Points on a hilly landscape, in no order, each with its height.
From any point a ball takes the steepest step (drop divided by distance) to one of its 2 nearest points. It stops when none of these is lower. Distance is the straight distance between rows; heights are no part of it.
Q_84 (h 544): [127 121  67 121 126 109 108 117  61 105  85  91 110  90 104 125  91 102
 121  71 111]
Q_807 (h 700): [112 143  91  72 122  94  71 103  96 106 101  89 102  67 124 139  97  96
  72  79 104]
Q_864 (h 524): [126 113  75  91  87  88 131 120  97  88  96 129 118 103  95 115 132  24
  90 126 109]
Q_330 (h 367): [ 85  91  86  88 137  49  80 114 100 101 111 116 107  72 155 108  99  82
 104  71 128]
Q_6 (h 423): [ 69  69  77 111 121  54  90 120  83  96 105 128 107 109 137  79  88  86
 117  80 128]
Q_170 (h 626): [ 76 113 123 114  83 113 107 106 100  98 116 119 115 118  90 102 159 115
 110 151  82]
Q_927 (h 374): [ 80  73  76 121 138  56  91 107  66  97  95 106 101  90 141  87  71  99
 137  72 153]
Q_375 (h 611): [120 103  77 113 104 129 112  96  88  86 103  97 102 101  83  87  98 115
  87  90  88]
Q_61 (h 392): [ 92 135 117  92  90 126 105 100  99  88 116  98  98 109  88 105 114 108
  69 121  88]
Q_89 (h 723): [ 33 105 143  86 102  68  87 102 100 112  98  89  87  89 127 106  71 112
 109 106 161]
Q_955 (h 444): [102 148 110  84  70 142  94  81 101 120 105  70  80  85  75 103  77 147
  70 111  72]
Q_715 (h 390): [ 91  70 117 101 105 116 137  69 131  93 131 106  95  94  89  66  93 127
  79  95  73]
Q_367 (h 699): [ 49  96 132  79  97  86  82  89 112 114 102  87  82  89 122 117  57 140
 108  85 149]
Q_993 (h 580): [ 63  90 135 112  64  96 124  93 110 101 138 128 117 122 102  86 146 103
 107 157  97]
Q_374 (h 153): [ 99  88 109  95 112  90 135 102 136  62 106 118 117  92  77  87 127  52
  63 128  88]
Q_696 (h 677): [ 40  88 106  79  92  99  85  90 117 133 103  93  78  88 126 115  66 166
 117  76 120]
Q_95 (h 512): [ 93 109 103  88  53 137 115  64 128 144 110  83  91  72  89  79  75 145
  74 108  54]
Q_482 (h 537): [114  96  78 107  78 120 102  70 136 138 104  90  97  68  80  71  86 145
  75 110  41]
Q_729 (h 320): [ 89 115  92 105 104  76 108 126  65 111  98 116 124 106 111 119 117  77
 105 105 126]
Q_521 (h 550): [131 105  91  95 118  79 103 129  96  94  88 116 114 104 109 100 114  45
 121  85 100]
Q_38 (h 236): [ 46  90  93 120 109  89 106 103  72  99 112 108  96 111 125  96  75 153
 121  80 134]
Q_727 (h 694): [134  88 108 108  99 114 100 115 124  73  57  90  81  94  76 101 127 101
  92 114  61]
Q_294 (h 514): [119  66  81  99 104  92  46  46 140 128  85 101  94 103 102 102  93  97
  92  78  92]
Q_25 (h 237): [ 76 110 123  82  81 126 108  72  87  84 128  88  95 114  96  85  62 110
  86  92 122]
Q_716 (h 349): [ 81  97 123 110  92 119  84 100 115 104 117  99  99 106  87  91 123 135
  96 114  74]
Q_537 (h 575): [130  88  88  99 108 112  99  71 139  96  87  83  83  76  72  89  94 114
  55 103  60]
Q_684 (h 568): [140 117  71  88 104  67 120 134 104  97  97 124 119 100 113 103 129  18
 117 107  98]
Q_388 (h 235): [ 83  87 100  71  99 104 104  80 103  78 136 112  89 108 122  73  49  96
  86  73 126]
Q_805 (h 678): [107 106 103  83 114 104  67 106 122  98 105 105 107  98 100 119 116  89
  76  92  92]
Q_312 (h 515): [ 72 103 145 104  79 113 149  85 112  91 138 118 109 106  90  86 131 112
  86 150  84]
Q_54 (h 662): [ 53 106  88  72  86 104  85  94 128 145 109 111  80  80 120 122  73 151
  94  73  96]
Q_966 (h 591): [ 95  89  89 112 111 107  95 104  82  83 114 109 115 115 107  90 104 102
  91  89 106]
Q_516 (h 593): [127  97  98  85  87 123  85  42 139 111  89  81  79  84  73  97  79 110
  57 105  88]
Q_383 (h 458): [125 131  73  85  69  76 124 136  75 110  87 116 118 114  95 136 128  38
 109 132 115]
Q_933 (h 336): [ 79  71 112  99 106 102 122  87 129  79 128 117 105 106  96  66 101  94
  78 100  93]
Q_978 (h 414): [151  96  96 140  99 120 134 132  93  77  65  90  86 126  73  95  99  73
 148  96  85]
Q_63 (h 648): [100 115 108 122  83 117 119 122 107  92  88 118 106  97  80 112 176 113
 108 157  61]
Q_627 (h 310): [ 67 119 111  97  97 120  79 104 104 116 115  89  98 105 100 116  99 147
  92  98  91]
Q_47 (h 470): [ 98  95 100 126  87  96 110 132  74 104  89 117 126 133  86 112 158 104
 125 132  97]
Q_150 (h 334): [ 90 106  71  77 132  74  91  93 108  91 132 119  99  81 159 106  77  97
  94  71 126]
Q_412 (h 422): [ 84 136 109  78  78 138 103  92 117 116 121  93  94  88  91  97  96 126
  63 102  74]
Q_350 (h 316): [ 90 114  92 102  84 114 137  85  67  81 130 106 118 124  93  83  91 104
  75 113 117]
Q_171 (h 649): [139 142  88  87 108 120  90 115  97  88  88  87  89  87 100 128 110  88
  73 101  84]
Q_552 (h 325): [ 76  73  90 102 136  52  79 109 103 102 101 108  89  79 153  97  77 108
 115  78 145]
Q_402 (h 393): [ 95  74 125 113 103 109  83 116 123  85  94  99 105 111  84  82 135 103
  99 119  75]
Q_874 (h 528): [106 126  96 116 107 112  99 121  56 100  82  88 107 100  87 124  98 115
 116  94 116]
Q_243 (h 242): [113  78  90 116 115  85 152 119 126  69  88 119 117  95  70  99 144  58
  83 123  74]
Q_265 (h 476): [130  50 105 101 108  96  42  76 116 110  76  89 102 105  88  98 101  93
 106  75 102]
Q_730 (h 643): [147 145  69  96  98 138 110 119  91  78  67  86  71  85  91 134 109  91
  94  95  70]
Q_219 (h 635): [137 133  80 113  89 138 130 122  79  79  64  84  85 111  77 112 109 101
  99 113  72]
Q_112 (h 403): [116  85  86 121  76  92 141 131  80 104  87 116 119 129  78 102 141  76
 112 128 100]
Q_155 (h 646): [ 59 115  98  69  68 109  65  69 129 165  92  96  91  84 112 123  74 152
  96  85  80]
Q_689 (h 296): [ 74  90  85  72 109  71  87  91 114  83 139 125  94 103 147  88  63  87
  94  79 132]
Q_130 (h 708): [143 131  93  81 116  93  74  83  87 105  86  64  98  62 121 135  83 106
  91  85 109]
Q_673 (h 186): [ 94  83 121 131 111  75  88 139  69 108  65  92 113 120  92  99 101  85
 166  86 125]
Q_341 (h 63): [ 67  66 125 127 109  70  72 123  68 102  84  94 109 120 102  84  91 107
 142  95 131]
Q_62 (h 303): [ 95 111 116 105  90 139 125  78  74  82 128  87 100 112  81  76  80 123
  87 110 111]
Q_44 (h 447): [159  79 109 118 109 108 109 114  97  80  70  82  86 114  73  82  95  56
 137  93  99]
Q_803 (h 629): [ 85 127  99  82  80 116  61  82 134 144  99  89  81  85  98 121  89 136
  78  91  74]
Q_288 (h 570): [124  82  79 104 127  98  83 102  85  94 106 105 108  96 117  87  91  95
 103  62 108]
Q_326 (h 445): [ 81  85 138 100  93 117 162  75 116  90 140 106 102  97  92  64 110 126
  90 124  69]
Q_320 (h 477): [100 113 118  71  61 139  98  51 122 129 105  76  80  87  74  90  71 132
  73 108  87]
Q_28 (h 284): [ 72 101 108 111 107  98  84 103  82 105 100  91  97 105 110 106  88 142
 104  85 119]
Q_249 (h 579): [106 143 105  78 104  44 116 101  43 103  97  88 103  76 114 105  97  40
 116 123 143]
Q_419 (h 246): [ 87 121  96 104  87  99 114 105  61  94 107 109 119 124  94 105 104  90
  86 115 122]
Q_650 (h 511): [ 97 100 100  91 120  47  86  99  57  83 107  98 103  99 127  76  83  48
 125  88 137]
Q_268 (h 656): [143 124  75  80 108 127  85  90 128  93  93  84  84  70  94 114 101  93
  62  97  71]
Q_794 (h 162): [ 96  95 115  78  91 103  85  69  84  84 131  82  94 101 105  91  42 102
  93  83 139]
Q_770 (h 558): [101  91  96  97  92 123 104  77 152 117 115  97  93  79  78  91  96 124
  60 101  56]
Q_809 (h 613): [106 116  89  78  84 124  68  50 137 135  98  93  93  87  91 109  77 113
  69  92  80]
Q_840 (h 319): [117  85  99 116  96  94 137 131 113  84  74 120 113 119  76 101 147  53
 109 129  86]
Q_423 (h 436): [121  59 121 108 106 104  66  95 122  97  91  91 100 103  81  88 112  89
  90  99  84]
Q_889 (h 503): [ 87 117  97 124 105 103 108 128  64 111  85 109 121 119  96 128 129 119
 117 115 103]
Q_866 (h 187): [ 84  64  92  99  99  99  58  55 116 122  99  98  88 103 115 106  57 138
 109  65 122]
Q_88 (h 691): [ 82 137 108  76 108 101  76 109 115 103 115  95 105  86 116 131 105 107
  71  93 107]
Q_823 (h 624): [130 108  81 129 106 129 132 113  83  83  84 100  95 100  75  88 122 120
  96 109  61]
Q_22 (h 664): [104  98 105 115  98 115 135 115 120  71  78 106  96  91  71 101 154 103
  93 143  48]
Q_203 (h 333): [ 82  61 113  96  66 129  94  49 118 122 120  94  82 105  98  70  70 154
 103  84  89]
Q_163 (h 547): [ 92 118  82  90 110  38 116  94  47  98 110 101 108  91 125  90  91  51
 111 106 147]
Q_854 (h 397): [ 91  71 117 106  88 129 112  69 107  99 126  92  97 109  93  61  83 140
  94 101  87]
Q_195 (h 680): [123 100 115 118  84 111 138 128 114  70  52  92  78 105  80 117 142  89
 107 126  49]
Q_672 (h 177): [ 65  68 102 131 119  86  86 106  66  93 104  90 107 113 115  95  66 131
 136  85 139]
Q_505 (h 522): [147  95  88  91 122  69  98 117  73  97  92  97 116  99 123  85  94  43
 146  77 107]
Q_669 (h 388): [101 133 103  93  83  73 101 131  78 105  85 114 117 113  94 129 126  61
 100 135 119]
Q_594 (h 250): [ 82  68 113 100 109  84 109  93 131  67 126 120 115 100  97  77 120  54
  73 119  97]
Q_674 (h 557): [134  89  75 113 119 109  79 105  68 108  93  85 106  92  99 110  84 111
 116  63 104]
Q_603 (h 264): [ 72  62 100 102  82 106  71  72 117 126 113  96  78 115 109  87  64 165
 123  72  97]
Q_158 (h 382): [136  98  92 124 107 115  99 135  92  99  65  90  96 117  82 111 109  89
 141  83  88]
Q_335 (h 338): [ 71 127 102  96  88 115 136 103 100  88 127 118 117 115  89 107 127  91
  71 132 101]
Q_370 (h 665): [135 115 100  65 115 106  63  79 125  97 104  91  91  79 105 126 107  81
  64  95  94]
Q_845 (h 265): [ 75  68  98 104 117  73  68  86 110 108  99  93  86  88 132 107  64 127
 109  64 140]
Q_69 (h 487): [154  91  95 102 114  82 119 118  85  89  83  95 103 119  94  75  89  29
 144  97 101]
Q_538 (h 469): [ 91  88  86 104 118  66  90 109  79  83 110 121 118 108 123  77  97  55
 106  89 124]
Q_968 (h 346): [122 105 114 115 119  88  89 149  93 108  57 103 103 117  97 130 118  80
 149  90 101]
Q_575 (h 283): [116 100 115 126 101  75  94 148  93 115  62  93 100 135  86 109 104  61
 173 104 108]

Where does a ball stop that starts at each point below?
Q_423 -> Q_341
Q_219 -> Q_374
Q_807 -> Q_374
Q_874 -> Q_374
Q_505 -> Q_341
Q_696 -> Q_419
Q_770 -> Q_419
